Each row is a point on a tangle of strands that fork and nearly touch. The rows are in no order.
In the rows, zero is written as 128.
Points whose rows are less than 202 apart are linked; no others are. Some points are linked to none.
lobak: [105  93 117 130 158 122 132 122 110 167  69 148 128  90 136 121  87 109
 141 133 159 118 126  99 128 154 115 101 107 153 108 155  64 146 171 177
 105  87  91  81 117 151 128 159 131 165 106  93 119 127 113 172 138 138
 121 119 106 104 107]
Nidab: [140  85 144 142 105 108 142 165 161 108 169 135  58 143  94 124 139 117
 126 123  97  86  89 181 137  96 120  92 155 123 137  91 203 132  92 124
 132 116 179 154 187  67 154 117 131 177 151 219 148 116 149 147 151 133
 148  86 122 144 100]
pugu: [152 129 122 137 109 116 147 120 123 102 143 105 133 125  96 165 147  93
 147 121 130 127 129  85 108 152 130 112 187 121 185 129 102 157 133 151
 119 130 139 168 108 101 114 165 145 175 173 106 163 145 117 142 152  98
 120 113 127 211 149]
Zapo: [127  94 147 152  94 144 169 123 115 136 139 105 189  96 147 147  77 125
 153 120 148 100 125 109  94 142 113  46 137 105 123 139 125 118 125 153
 115 149 134 119 161 103 152 158  96 194 136 118 102 128 168 213 184 117
 148 123 120 145  90]
sufe: [143 171 128 157 126 128 113 140 111 109 146 116  85  99 161  90 119 150
  97 150 132 141 139 122 123 128 131 163 109 114  84 109 150 103 144 131
  83 112 153 109 145 145 118 139 137  95 103 178  98 120 134 106 116 147
 142 125 153 114 128]
mopun: [123 141 110 147 179 153  88 100 149 125 121  85 162 140  89 154 133 129
 136 105 144 186 116 103 159 166 115 113 153 124 118  98  88 106 118  94
 134 130 151 101 123 109 135 167 142 144 186  76  93 108 122 138 160 164
 109 157 131 140 139]
gika: [115 133 167 122  89 111 142 132  77 161  83 104 173  92 115 163 145 158
 154 158 100  87 114  68  60 120  71 123 170 125 164 163 126 151 135 232
 134  70  88 145  92 180 102 102  91 119 111  77 146 164 145 206 147  95
 171 143 128 144 125]
tibi: [ 81 154  91  96 138 178 111 115 146 148 133 120 162 131 157 120  68 126
 112 125 124 145 139 134 166 134 141 119  55 106 144  79 159  67 121  46
 154 197 116 104 180  79 152 127 144 149 111 146 111  89 133  80 166 152
 130 165 123  98 114]
kepop: [115  81 173  35 129 101 157 123 105 210 161 137 129 132 127 134 126  87
  84 114  99  92 113 135 138 178 215 143 122 184 154 169  84 138 132 114
 114  87 127  94 180 185 157 129 185 120 108 137 143 161 124  76 119 118
 141 111 126 144 146]
navul: [170 115 111 178 127 113 146 131 166  96 152 145  67 136 120 122 126 122
 136 166 118  74 106 153 141 103  96 115 142 131 123 115 202 155 110 149
 156  98 147 172 148  81 161 121 130 174 166 183 142 139 106 162 139 146
 131  98 125 115 101]
Gasi: [117 118 130 150 137 144 107 118 139  67 165  90  90 119  87 160 124 104
 137 100 122 108 113 138 111 168 176  98 151 122 139 129 119 119 119 114
 120 142 168 184 138  61 122 148 121 105 153 192 162 119 155  87 165 125
 112  81 136 123 149]
Tovub: [143 155  89 192 120  99  80 146 168  35 173 107 111 128 133 168 122 126
 160 105 127 141 115 181  87 136 147  72 159  87 160  88 161 112 104 139
 116 171 179 126  94  74 122 169  91  87 121 146  80  97 149 142 120 126
 140 111 150 126  96]
dafig: [171 142 144 147 132 138 104 106 147 111 100  98 169 190 123 163 115 104
 158  75 138 198  99 106 170 122  96 116 186 133 128  79 111 134  88 120
 161 163 154 140 131  58 148 166 125 173 183  76 101 127 146 128 155 155
 116 112 131 162 149]
dokug: [104 149 169 143  93 147 172 130 101 107 153  97 128 106 141 155 185 136
 164 136 134 182  98  68 125  71 118 138 217  59 165 118 120 161  44 179
 144 175 135 110  57 143  57 173  79 146 167 114 118 111 135 140 117 148
 205 130 117 174 156]
sal: [147 163 122 160 107 126 151 152 164  72 163 119  31 103 143 100 150 150
  99 134 157 164 121 113 140  81 141 169 156 121 117 134 167 153 129 113
 118  67 153 144 125 113 113 131 147 132 136 195 122 120 123 124 112 151
 134 130 136 147 117]
fufut: [153  86 144 151 126 106 131 109 143 120 121 143 121 128  91 145 161 138
 149 124 104  72 121 120 106 132  68 133 148 153 121 142 113 163 135 176
  96  63 145 183 146 124 133  83 152 127 154 120 144 165  76 137 111  88
 100  84 133 138 114]
simaf: [ 98 181 140 131 133 148 103 138 142  91 168  83  75 122  96 136 109 126
 154  55 154 174 116  96 150 177 178 116 129 106 140 111  93 132  97  70
 130 163 155 136 161  57 138 145 122 129 156 159 162 116 124  95 139 152
 127  87 119 135 158]
fekir: [123 121 143 131 147 169 157 129 118  91 116  95 122 203  39 169 147 105
 174 178 125 183  85 167 183 101 104 174 146 167 147 116 123 177 114 120
 168 135 137 189 162  73  97  91 114 133 173 127 119 104 131 117 190 151
 120 105 135 124 191]
Bugut: [ 80 168 144 119 104 167 133 169 118 121 142  98  76  85 132 110 104 121
 165  84 184 173 121  81 137 117 116 147 122  67 157 130 116 156 106  99
 130 158 127 116 142  47 129 141 122 150 133 160 153 105 120 144 153 156
 142 103 109 147 159]
Roru: [128 105 151 146 171 155 129 143 139 118 110 101 100 171  24 133 149 127
 135 156 138 159  74 195 176  94 123 129 168 162 111 127 118 156 141 114
 153 107 110 148 142 111 101 110 111 109 178 134  79 114 138 116 178 175
  87 126 140 141 151]
Dodev: [143 137  94 144 104 121 128 156 144 137  75 193 116 127 115 103 147 166
 136 106 160 112 123 177 144 104 129 188  57 161  99 121 165 165 125 140
 162 106 101 109 107 110 202  91  84 128  90 122 137 149  95 151  48 151
 142  90  88  79  82]
Duzuk: [121  95 147  87 107 128 165 142 121 174 130 117 136 106 165 144 107 110
 128  87 132  90 159 162  74 106 129 109 136  99 115 189 114 113 173 144
 133 103  60 180 119 120 116 113 130 149  81 123 184 126 165 122 116 101
 129 130 147 142 129]
zet: [153 176 134 135 111 133 149 118 118 139 105 159 140 146 120 116 160 174
 186 147 123 119  92  77 126  93  74 150 138 114 147 112 142 161  81 132
 130 116  93 103 113 162 137  95 136 136 165 119 107 138  94 198 109 123
 197 121 103 105 101]
farob: [184 120 126 142 106 107 146  95 129 132  77 165 189 118 146 150 130 174
 120  90 129 102 146 106  89 107 107  82 156 152 132 155 102 126 138 147
 180 137 128 150 116 167 139  98 116 156  93  79 146 128 136 163 139 100
 130 142 134 152  96]
Timu: [150 120 118 179 113 130 127 124 151  43 177 101 139 105  93 179 145 126
 170 115 120 147 115 165  97 134 126  76 215 109 148  91 116 105  94 181
 139 175 173 142 113  95  97 150  47 100 145 119  77 118 192 127 148 111
 137 112 156 143 115]
Niv: [159 158  94 152 138 136 129 135 117 143 140 146 125 161 143  91 164 161
 150 176  95 133  99 104 147 115 160 155  97 109 115 120 166 112 125  94
 105  89 139 101  81 196 117 127 156 114 164 152  37 133 106 145 112 143
 168 152 139 120  61]
noza: [153 133 105 140 153 166  80 139 164  82 153 105 136 152 124 109 123 115
 131 151  98 114 154 122 138 154 107 131  89 101 103  98 149 128 104  69
  91 144 114 175 151 122 131 111 165 125 170 151 111 111 106 112 146 134
 143  98 126  78 129]
pok: [139 125 118 108 126 121 137  86 159 152  98 185 127 128 129  93 108 134
  54 138 147 137 141 165 154 145 151 152  92 205 107 129 135 152 131 124
 196 119 156  93 142 122 188 112 160 137  99 141 130 148  85  99  96 173
  86 121 110 123 152]
viza: [ 97 109 141  99 127 159 150 124 105 181 164 123 135  87 206 103  88 112
  66 104 179 123 158 156 120 155 159 142 110 102  73 155 136  56 162 154
 104 150 112 101 179 149 165 136 110  91  88 146 168 132 177  80 108 113
 131 173 159 145 132]
fur: [ 75 145  80 129 154  95 109 130 147 126 104 130 125 121 134  83  91 101
 138 113 149 156 137 148 138 176 181 118  71 140 131 132 133  88 172  85
 147 124 117 104  94 111 130 158 138 144 111 106 111 118 108 162  90 143
  99 148 116  97 104]
bebo: [138 153 113  89 111  92 135 134 107 146  69 151 189 158 186 132 122 146
 123 107 106 114 174 129 106  82 115 134 113 112 115 165 116 150 133 111
 167 137  72 116  85 191 123 107 141  90  92  88 129 121 112 105  83  97
 123 174 111 138 148]
tepo: [173 119 164 131 102 135 176 121 121 145 117 139 179 135 134 141 120 152
 140  81 146 131 137 114 121 114  84  83 149 130 123 153 100 155 111 153
 130 164 110 123 166 115 140 114 118 198 131 105 133 132 158 174 146 121
 141 106 141 160 128]
Pulo: [ 96 111  98  63 178 128 127  92 179 151  86 173 117 117 132  71 123 133
  61 173 133 140 132 154 165 158 181 161  62 207 133 141 164 103 134  60
 182  92 156 102 124 155 156 145 167 133  96 121 133 145  98  81  60 177
  64 121  95  82 135]
simib: [127 129  97 165  73 120 151 157 124 102 145 107 153  88 170 125  99 106
 175 148 132  91 140  96  92 122 148  79 176  75 144 138 134 107 107 163
 108 136 145 155 120  86 114 172  91 164 141 129 106 126 165 162 153  98
 159 129 134 147  85]
Sovon: [130 115 123  90 144 131 135 158  75 174 115 129 110 158 150 101 134 127
 140 200 120 120 105 125 135 122  94 158 101 147 108 139  82 137 159 168
  55  75 126  99 112 170 126 116 131  79 110 122  95 129  88 123 146 113
 120 125 123 109 118]
zetu: [108 128 150 127  89 135 148 142  74 115 133 107 143  95 116 189 172 116
 164 164 130 134 132 107  81  96 120 117 210  54 177 145 140 144  81 195
 147 185 128 147  41 138  57 177  80 113 143  99 144 136 142 146 118 114
 183 136 139 187 173]
tal: [125 134 113 141 178 126  79  84 118 133 125  84 176 103 122 153 134 112
 106 130 163 168 140  64 101 183 144  84 154 114 123 123  89  97 145 143
 126 111 114 108 117 148 151 186 127 132 162  52 115 134 151 145 150 116
 112 184 145 168 146]
bamen: [149 154 141 142 138 157 137 141 125 157 155 130 130 159  96 109 148 172
 195 158 111 167 102 106 151 107 108 108 118 125 150 110 131 127 122  98
 120 126  89  70 117 173 121 111 131 125 148 129  40 127 114 189 146 159
 180 116 138 114  93]
rupaf: [131  98 127 131 150 127  89 122 161  99 144 108 106 158  54 158 134 112
 106 128  99  81 116 194 111 145 143  99 157 163 128 108 158 128 127  86
 139 111 166 213 171  87 133 125 163 107 136 174 157 132 132  90 160 140
  95  79 112 120 163]
Zir: [159 155 123 153 126 133 147 136 115  89 168  99 142 151 160 122 161 149
 158 167 100 131 117  86 130 111 176 140 132  89 118 130 168 111  88  89
 100 115 143 138  82 176  93 174 143  84 134 133  62 130 146  88 147 115
 168 158 144 164 106]
Mip: [141  95 141 118 161 151 138 154 104 140 135  88  87 147 166 103 131 107
 134 179 164 122 132  89 165 169 125 143 119 161  81 128 101 122 157 121
  20  71 148 144 113 148 118 150 151 107 118 112  96 132 143 103 152 113
 126 115 145 114  80]
disa: [173 174 131 170 139 148 111 153 178  64 169 114  55 151 129 145 177 155
 115 126 117 170 114 121 168  86 171 158 193 122 132 131 182 137 109  67
 131 124 174 183  98 104 102 146 127 115 158 172 116 122 149  93 150 138
 146 125 144 163 144]
zan: [146 170 110 167 104  90 107 131 151  67 151 149  48 121 176 109 188 152
 104 147 121 126 143 115  93 101 132 175 173 105 147 129 191 128 126 131
 122  82 162 171  77 114  97 132 156 127 121 155 150 130  84 136  92  92
 128 118 124 155 140]
nok: [163 182  97 153 122 147 101 115 146  74 123 101 143 180 144 136 109 106
 132 124 141 177  86  89 198 126 138 151 122 122 131  98 128 141  98 107
 141 148 178 178 135  39 168 160 164 171 196 132 116 109 132 129 174 171
 143 111 118 144 132]
mupib: [106 140 125 137 152 124  96 129 147  94 141 115 159 106 127 149 116 127
 123  82 138 113 146 173  86 127 122  91 147  74 125 135 159 101 131 123
 158 182 100 127  96  97 110 121 117 108 138 117 124 120 147 114 125 117
 111 182 149 152 128]
Dalir: [127 102 134 121 153 118  88 151 109 152 123  97 117 126 179  96 172 117
  93 118 149 133 134  82 158 181 148 118 118 184 101 110 108  63 172  90
  35  90 178 136  76 160 108 170 120 103  95 113  82 161 134  91 129 117
  90 132 121  97  74]
tezan: [ 80 125 159 122 100 143 127 123  93 125 198 123  92  93 118 107 148 123
 110 109 120 129 113 163 108 136 173 158 149 107  97 151 135  86 132 146
 116 145 135 158 179 141 131  80  93  49 123 180 150 143 164  74 127 114
 129 161 153 127 174]
binip: [109 117 123 121  94  90 185 152  85 152  90 157 140 105 103 152 126 123
  86 146  85  98  95 158 125  98  79 143 209 132 158 159 161 134 134 230
 179 103 119 141 140 133  89  94 136 178 152 153 161 130 139 164 154 110
 134 174 116 159 153]
gog: [ 92 148  65 130 182 126 112 135 136 129  86 131 149 184 152  87 127  99
 113 160 141 165 127 125 186 163 125 126  51 160 152  71 105 103 127  77
  63 174 151  72 141 170 124 176 130 111 132  91 103  99 145 124  98 124
 114 145 144  94  50]
Doz: [141 105 142 169 125 130 144 133 148  92 139 101 123 151  67 161 140 126
 167 128 123 131  95 166 124 110 102  70 198 117 136 113 154 122 110 183
 145 130 170 155 136  79 101 156  83 147 158 137  83 112 180 154 187 142
 133 116 141 140 124]
labit: [131 121 147  94  86 130 178 153 126 158 140 124 101 131 150 126 120 146
 151 117  98  81 135 119  93  74 119 125 147 110 150 183 120 151 134 154
 137  77  79 162 130 172  96  88 145 138 116 151 169 139 143 132 114 108
 186 129 124 171 128]
besi: [115 137 110 143 109 128 128 163 109 140  87 144 140  92 149 126 105  94
 137 123 153 132 165 107 110 132 112 120 135  94 110 147 108 141 148 150
 121 120  99  96  77 137  84 167 120 139 126  90 112 111 128 148 138 137
 104 143 110 111 136]
buzet: [141 151  80 140 154 126 126 109  87 156  74 153 179 180 181 117 142 110
 132 178 137 166 125  84 169 141 124 147 100 138 115  99  79 121 111 118
  81 157 152  66 108 200 133 156 152 122 161  98  83 119 118 139 110 109
 132 167 136 116  97]
vuso: [150 126 150 138  86 134 148 165 130 107 188 154  66 117 104  94 118 150
 144 131  84 129 129 192 125  86 126 113 130  93 115 108 185 117  94 111
 159 163 159 148 201  78 129  95 105 121 105 222 132 125 168 116 133 144
 149  84 151 101 113]
pab: [ 91 116 133  85 190 135 125  96 183 159  81 141 138  95 152 109  88 133
  44 153 156 144 164 183 131 135 106 144  51 161  92 101 175  81 184 128
 177 188 123  57 151 152 178 137 105 160  61 130 148  89 114 111 111 169
  84 133  96  74 118]
Meko: [140  95 166 165 156 162 140 142 163 107 168  85  72 160  56 149 142 141
 166 117 132 125  71 163 141 118 142  71 187 121 128 104 162 133 132 112
 159 111 122 149 164  96 106 121 105 125 169 152  73 119 168 143 170 177
 133  95 131 135 114]
vam: [117 131 147 114 100 179 138 122 102 155 192 126 104 106 178  98 122 124
  91  99 139 139 129 140 164 122 169 149 110 103  86 149 148  65 127 101
 114 174  88 140 192 158 130  62 103  69 104 163 143 138 194  63 131 104
 149 160 172 126 129]
lek: [112  76 114 128 115 126 131 141 121 130 143 144 148 111 101 125  87  93
 135 115 156 120 128 198 127 146 166 110 104 149 110 145 104 120 133 136
 120 153 143 110 166 102 156 146 121 123  82 154 110 123 150 102 120 153
  83 106 130 119 118]
pese: [ 99 104 130 144 140  81 101 131 128 154 126 102 148 126 191 102 145 152
 115  90 155 113 150  71  96 188 175  94 102 183 122 137 110  71 178  94
  69  78 150  98 105 174 116 156 110 109  44 101  95 167 153 164 137  71
 107 154 154  87  82]
pibo: [129  70 159 126 147  85 117 117  92 166 123  71 185 124  82 150 126 111
 170 159 101  72 130  91 103 180 100 115 107 173 150 144  85 120 149 176
  93  70 119 134 124 162 134 134 113 101 112  93 125 159 117 135 171 104
  94 123 143 141 120]
tato: [112 117 121  71 140 111 141 137 110 197 121 152 167  97 195 109  78 115
  55 107 136 100 154 140 110 147 140 104  94 118  88 157 118 104 175 163
 120 161 112  73 164 164 163 153 148 132  57 121 158 111 148 124 119 113
 146 195 155 115 161]
ged: [110 155 119 175 128 100  92 139 187  56 167 110  94 119 139 174 105 145
 142  67 143 139 145 178  94 113 153 102 153  84 150 120 181  84 153 104
 149 167 126 132  83  70  88 145  89 106 133 116 122 117 157 116  96 119
 107 144 148 149  99]
ret: [124 170 102 105 127 164 140 116 121 163  85 174 159 134 132  97 128 142
 148  97 133 113 127  97 148 143  88 167  94 111 103 124 127 155 122 140
 130 132  64  76 140 147 158  92 155 135 137 110 124 122  80 179  99 129
 182 107  86  69 118]
baz: [112 110  90 139 169 143 105  89  89 146  56 157 150 128 130 110  92  88
  86 159 165 171 134 141 160 152  81 149  90 138  77  82  82 132 145 163
 110 172 140  63 146 120 138 161 128 131 137 101 133  93 104 122 132 139
  63 150 122  92 157]
velo: [ 86 113 144 106 111 172 111 140  96 138 214 118  68 113 102 125 128  80
 122 109 117 107  88 113 136 139 216 147 140 139 136 146 113 117 138 115
 103  87 131 124 135 139 120 105 123  44 134 160 143 159 135  43 122 130
 142 157 137 149 167]
gakav: [154 131 107 136 125 127 140 105 127 178  57 161 207 160 161 146  93 143
 127  95 114 110 151 130 147  92 126 103 115 144 136 147 122 117 136 134
 166 141  85  88  97 179 148 119 133 159 126  59 103 128 136 152 118 113
 142 191  87 117  94]
zapam: [163 103 157 148 157 147  69 132 165 122 165 136 105 151  75 114 145 129
 104 133  89  86 154 157 129 170 135 122 104 146 116  82 180 137 119  74
 121 124 140 196 151 105 153 108 162 129 131 170 159 125 106 111 131 164
 103  48 106  72 127]
negu: [ 89  94 168  39 142 127 119 154 110 193 191 120  77 117 117 126 115 105
 116  96 121 107 109  80 126 159 211 146 119 153 142 158  84 131 123 107
  93  75  93 128 134 170 123 133 162 107 112 130 161 167 123  81 114 123
 138 140 126 140 158]
vofig: [132 131 134 142 118 106 104 109 119 126 120  98 157 113 127 163 151 109
 132 132 135 119 159  40  81 135 150  96 189 119 159 156 107 141 126 156
 134 117 124 144  92 136 125 176 112 144 160  54 150 166 144 174 137  94
 144 160 149 203 143]
fela: [129 116 156 117  98 130 170 128 135 166 106 130 120 123 132 149 152 181
 137 141 120 101 135 112  85  83  58 128 195 112 134 153 130 154 126 231
 138  78  75 178  96 177  80  88 102 157 122 104 163 148 153 202 142  95
 190 130 134 155 111]
luzof: [102 140 148 121 124 102 134 130 131 147 107 158 126  57 141  98  94 161
  76 119 137  99 136 156  88  87  82 110 152 114  61 164 183 134 161 207
 157 102 102 100 160 114 149 102 125 173 117 175 151 115 111 180 128 144
 118 129 124 115 149]
kor: [153 122 107 127 103 124  91 119 165 118 110 165 132 150 127  89 113 133
 138 108  84 109 147 119 144 161 136 161  42 153 145  92 119 169  82  33
 143 171 131 132 162 109 173 107 146 140 100 147 146 142  86 133  86 145
 112  72 123  71 110]
Tev: [101  58 133  81 182 102 120  94 102 194 126  90 155 110  99 144 108 107
 138 140 151  96 135  77 115 173 115 106 112 149 130 151  55 125 148 160
  82  68  86  99 127 168 137 140 138 116  97  86 166 163  97 146 134 101
 111 110 149 136 117]
Bek: [141 134 138 109 134 167 156  88  87 172 107 167 149 146 113 117 169 143
  83 183 132 169 136 131 147  93  97 208 118 164  91 133  80 168 128 130
 134 131 139 127 180 126 113  38 111  89 130 142 144 102  98 124 142 131
 105 127 148 123 196]
Fefug: [132 152  80 122 108 156 114 124 125 139 116 156 126 150 138  91 112 108
 171 136 112  86 144 112 159 131 112 173  32 142 132 108 133 143 123  90
 149 132 119 128 176 105 191 102 165 141 134 125 142 131  63 160  91 133
 147 111  84  51 117]
Fevi: [139 126 147  78 166 154  94 124 123 132 143 124 154 130  99 130 153 128
 104 122 112 152 141 118 141 143 135 147 113 142 115 100  98 104 118  73
 109 148 142 151 144 168 110  86 122  68 117 135 123 138 126  42 127 124
 103 144 154 108 168]
maf: [119 124 162 147  76 156 141 157 128  67 186 136  66  99 133 119 128 146
 174  92 128 156 141 187 110  96 136 136 133  72 135 139 139 123 115 117
 139 175 139 142 113 106 101  98  92  99 112 197 141 122 147  92 100 120
 161 100 131 135 121]
sina: [151 134 121 126 134  82  90 106 153 137 126 137 182 109 166 108 136 151
  92  91 128 105 158  85 100 186 142  83 102 178 130 124 109 100 168 117
 106 114 139  69 117 168 140 152 138 113  91 109 118 145 127 172 111  92
 116 153 119 108  91]
lir: [ 99 149 120 109 115 160 151 155  66 143 124 150 123  94 139 131  98 101
 137 102 167 174 151 111 114 116 117 139 117  86 113 152  99 142 131 136
 136 173 109 105 143 106 123 129 130 110 121 131 145 128 138 128 145 128
 134 142 124 129 160]
Zekar: [127 131  98 123 173 104  94  79 113 141  77 172 144 111 100 119 106 118
  77 157 149 151 126 162 166 141 137 146  94 188 100  99 113 145 134 153
 153 136 152  80 135 118 163 153 143 124 131 126 108 133 101 114 122 173
  54 148 106 107 151]
fen: [143 174 127 148 128 176  99 166 154 116 165 107  99 109 152  81 123 143
 117 153 139 140 175 100 138 152 144 166  75 114 103 116 162 102 125  38
  76 114 146 153 153 124 124 115 161 119 111 173 120 123 142  95 148 143
 149 109 126  81 117]
lud: [156 106 146  89  95  93 155 116 146 149 131 158 152 106 131 109  89 115
 118  90 113  96 159 147 137 180 157 136  66 150 137 118  73 152 115  30
 125 154 148 122 182 123 165 133 170 145 103 148 164 146 127 114  87 145
 125  67 112  84 135]
gef: [149 164 107 162  93  95 138 140 111  68 153 112 165 123 182 123 147 107
 177 147 107 125 137  75 121 112 139 113 159  50 147 116 159 130  84 143
  93 134 169 128  89 129 107 190 115 138 126 109  73 130 149 142 139 120
 181 141 146 165 103]
lopa: [174 150  91 197 109 141 117 128 168  73 115 131  95 163 133 124 118 124
 148 131 126 148 128 134 188  99 124 148 102 131 128 102 173 168  81  99
 139 131 170 167 121  44 163 138 145 174 164 152 125 123 112 140 142 148
 105  89 123 127  96]
bevuk: [ 99 107 143  96 149 140 121 116 145 104 144 107 165  67 147 136  91 111
 102  74 120 104 184 160  98 163 134 100 111  96  89 177 136 116 166 115
 147 153  76 156 137 118 141 119 140 137 110 109 182 121 149  97 130 118
  91 142 141 119 162]
zomu: [101  92 143  75 176 126 139  87 145 180  97 120 190  92 165 108  84 137
  29 131 142 116 133 161 150 166  97 113  84 155  88 124 118 100 190 149
 118 171 109  71 148 175 179 135 144 132  70 114 157  94 116 106  99 114
 110 171 117  81 130]
vivu: [ 94 122 121 134  75 111 166 154  72 117 111 148 137 133 136 178 186 141
 167 163  73 105 138 137  85  73 111 142 167  88 193 153 146 142  88 157
 170 188 109 136  64 144  54 125 104 112 124 140 143  95  94 110 120  93
 150 152 112 173 178]
zurir: [144 132 125 115 104  86 144 117 106 108 106 179 142 151 156 162 156 158
 154 115  82 110 145 134  74  71 121 122 176 114 163 161 117 154 129 144
 178 153 114 154  53 174  87 117 142 102 112 118 160 118  99  84  91 102
 112 154 123 190 150]
sirus: [131 120 148 105 126 110 118 113 138  81 180 102 105 126  62 211 149  92
 149 128 110 117 124 142 109 151 136  74 185 114 183 129 104 118 117 140
 123 168 151 189 131  78 109 137 128 138 163 134 184 145 133 117 153  75
 111  77 132 173 165]
rugug: [192 154 176 184 124 144 137 112 160  71 170 111 115 159 109 146 169 157
 128 117 126 198 111 130 171  77 130 133 178 104 120 123 132 129 108  97
 129 160 154 144  92 137 110 125 136 107 175 129  80 110 179  84 129 143
 156 116 159 170 150]
lur: [156 113 151 113 115  60 122 141 145 121 117 123 166 111 177 119 106 145
 127  57 130 103 161 144 104 175 142 115  85 143 129 144  86 120 149  84
 101 118 108 107 142 155 152 124 128 132  68 118 161 151 140 128  84 114
 109 105 131 101 104]
Rumel: [112 119 134 137 114  96 126 131  72 178  75  97 183 126 105 153 120 141
 169 177 106  75 103  80  79 137  91 128 100 157 161 145 101 135 149 197
 109  42 106 103 104 177 140 100 110 117 133  78 120 169 111 178 170  92
 139 144 104 154 135]
zefus: [ 84 132  80  77 147 154 119 100 172 151 105 160 159 129 137 112  74 126
  84 146 134 139 157 158 154 134 115 120  26 139 145  92 139 113 141  58
 176 181 120 103 144 140 150 124  96 136  87 131 141 110 127  74 113 180
  91 157 101  63 118]
misip: [155 113 149 146 142 116 136  89 116  97 115 145 133 168  35 174 179 157
 171 133 117 110  80 163 136 123  73 154 152 170 131 112 127 165 107 174
 130  98 132 161 157 136 131  48 134 118 179 107 148 143  80 154 120 111
 104  80 125 142 152]
vos: [143 127 139  77 132 131 156 138  46 192 106 152 134 159 103 123 139 121
 107 201 118 115  86 130 140 109  92 199 116 162  94 156  76 173 147 173
 105  88 107 105 150 162 106  77 143  89 116 132 124 116 102 114 144 121
 132 148 131 118 166]
Vuzi: [130 110 146 142 130 137 130 120 126  97 133 133  98 201  52 176 169 108
 175 153 109 145  94 161 147  96  72 157 155 131 173 102 149 176 102 142
 164 142 109 174 152  87  96  63 128 152 186 118 166 121  86 151 150 120
 121  89 116 140 181]
luzar: [160 165 122 173  99  93 110 155 146 109 102 176  95 115 171 109 171 177
 114 131 136 104 134 143  91  66 100 158 153 129 122 143 168 137 144 192
 147  65 134 141  81 125 118  91 121 124 119 142 127 146  89 144  82 109
 121 139 112 147 103]
botig: [103 130  96 105 181 133 114 124 105 136  75 147 134 156 160 116  85  76
  94 180 170 179 148 134 170 159  98 151  59 119 141  51  89 123 136 104
  81 201 129  66 143 133 121 174 129 100 141  98 142  72 123  92 115 129
  97 145 133  63 111]
niruv: [155 158 110 154  94  89 135 149 145 148  65 194  91 126 144 102 141 161
 121 124 125 106 149 161 132  75 128 165 122 163 106 152 175 163 141 145
 181  83  90 132  84 120 159  87 111 126  98 109 137 141  96 131  58 118
 109 127 100 121  79]
Veli: [ 76 150  68 103 180 130  88 105 170 137  97 126 121 134 123  64 121 113
  98 176 131 165 125 159 161 181 180 137  78 171 137 100 160  48 152  85
 122 113 156  99 126 132 128 156 168 155 113 110 130 128  91 126  65 145
  96 144 110  68 114]
vigav: [133 157 178 147 120 137 158 126 142 109 166 112  98 162 116 160 169 158
 157  94 133 207 106  98 143  67 109 122 206  89 165 135 118 164  87 131
 136 167 135 125  86 117  90 146  98 151 186 116 113  98 167 139 128 145
 171 133 143 193 157]
gogi: [ 74  87 117 125 152 116 141 105 161 151 104 131 141 120 130 110  89 122
 130 105 154 133 138 132 125 139 166  79  99 137 136 159 121 114 163 127
 146 101 112  87 100  98 159 158 145 222 125  98 105 122 105 180 132 169
  98 143 104 121  96]
fadi: [ 95 107 158  58 107 127 137 163 109 185 164 107  86 123 144 139 133 119
 100 128  93  88 109 114 101 101 158 172 122 120 151 171 100 156 140 153
 130  77  74 148 151 189 118 106 158 112 101 124 185 171 144 115 133 123
 162 162 145 177 181]

Follow the links from the first point to the second, and from the first to the third. Name the last point that the two ways share.
noza / nok / viza | Gasi
luzar / vofig / botig | Gasi
baz / Vuzi / sal | lobak
vam / dafig / Veli | lobak
niruv / navul / kor | sal
zefus / Tovub / Veli | labit
bevuk / pab / sufe | labit

A fork is a point with three links. Follow the links from the first point to the second and name the forks in between, in order.
gog / Timu | lobak, labit
Vuzi / velo | labit, negu
Veli / noza | lobak, Gasi
mopun / Doz | Gasi, lobak, labit

A fork is a point with three links, a tip a point with one. Leave the first point through the second and follow the links. Name the first fork or tip that comes.
bebo / zurir | sal
zet / ret | Bek
vofig / tal | maf
fekir / Roru | labit
bevuk / mupib | fufut
botig / baz | lobak
vuso / Nidab | Gasi
tibi / zefus | negu
velo / tezan | tibi

Name the points in between on the shortest way along the links from the first point to the second, in order.
gog / disa | botig, baz, Zekar, pok, Pulo, Veli, fur, gogi, lobak, besi, lir, Bugut, simaf, Gasi, rupaf, zapam, noza, fen, sufe, sal
lud / fen | kor, Fefug, ret, zet, bamen, Niv, Zir, gef, simib, Zapo, tepo, farob, gakav, bebo, zurir, vivu, zetu, dokug, vigav, rugug, disa, sal, sufe
dafig / bevuk | mopun, tal, vofig, pugu, sirus, Gasi, simaf, Bugut, lir, besi, lobak, Tev, pibo, Rumel, gika, fela, labit, Duzuk
Mip / zet | Dalir, pese, sina, lur, lud, kor, Fefug, ret
pibo / vam | Rumel, gika, fela, labit, fadi, negu, velo, tezan
bevuk / fufut | mupib, ged, Tovub, Timu, Doz, Meko, Roru, fekir, Vuzi, misip
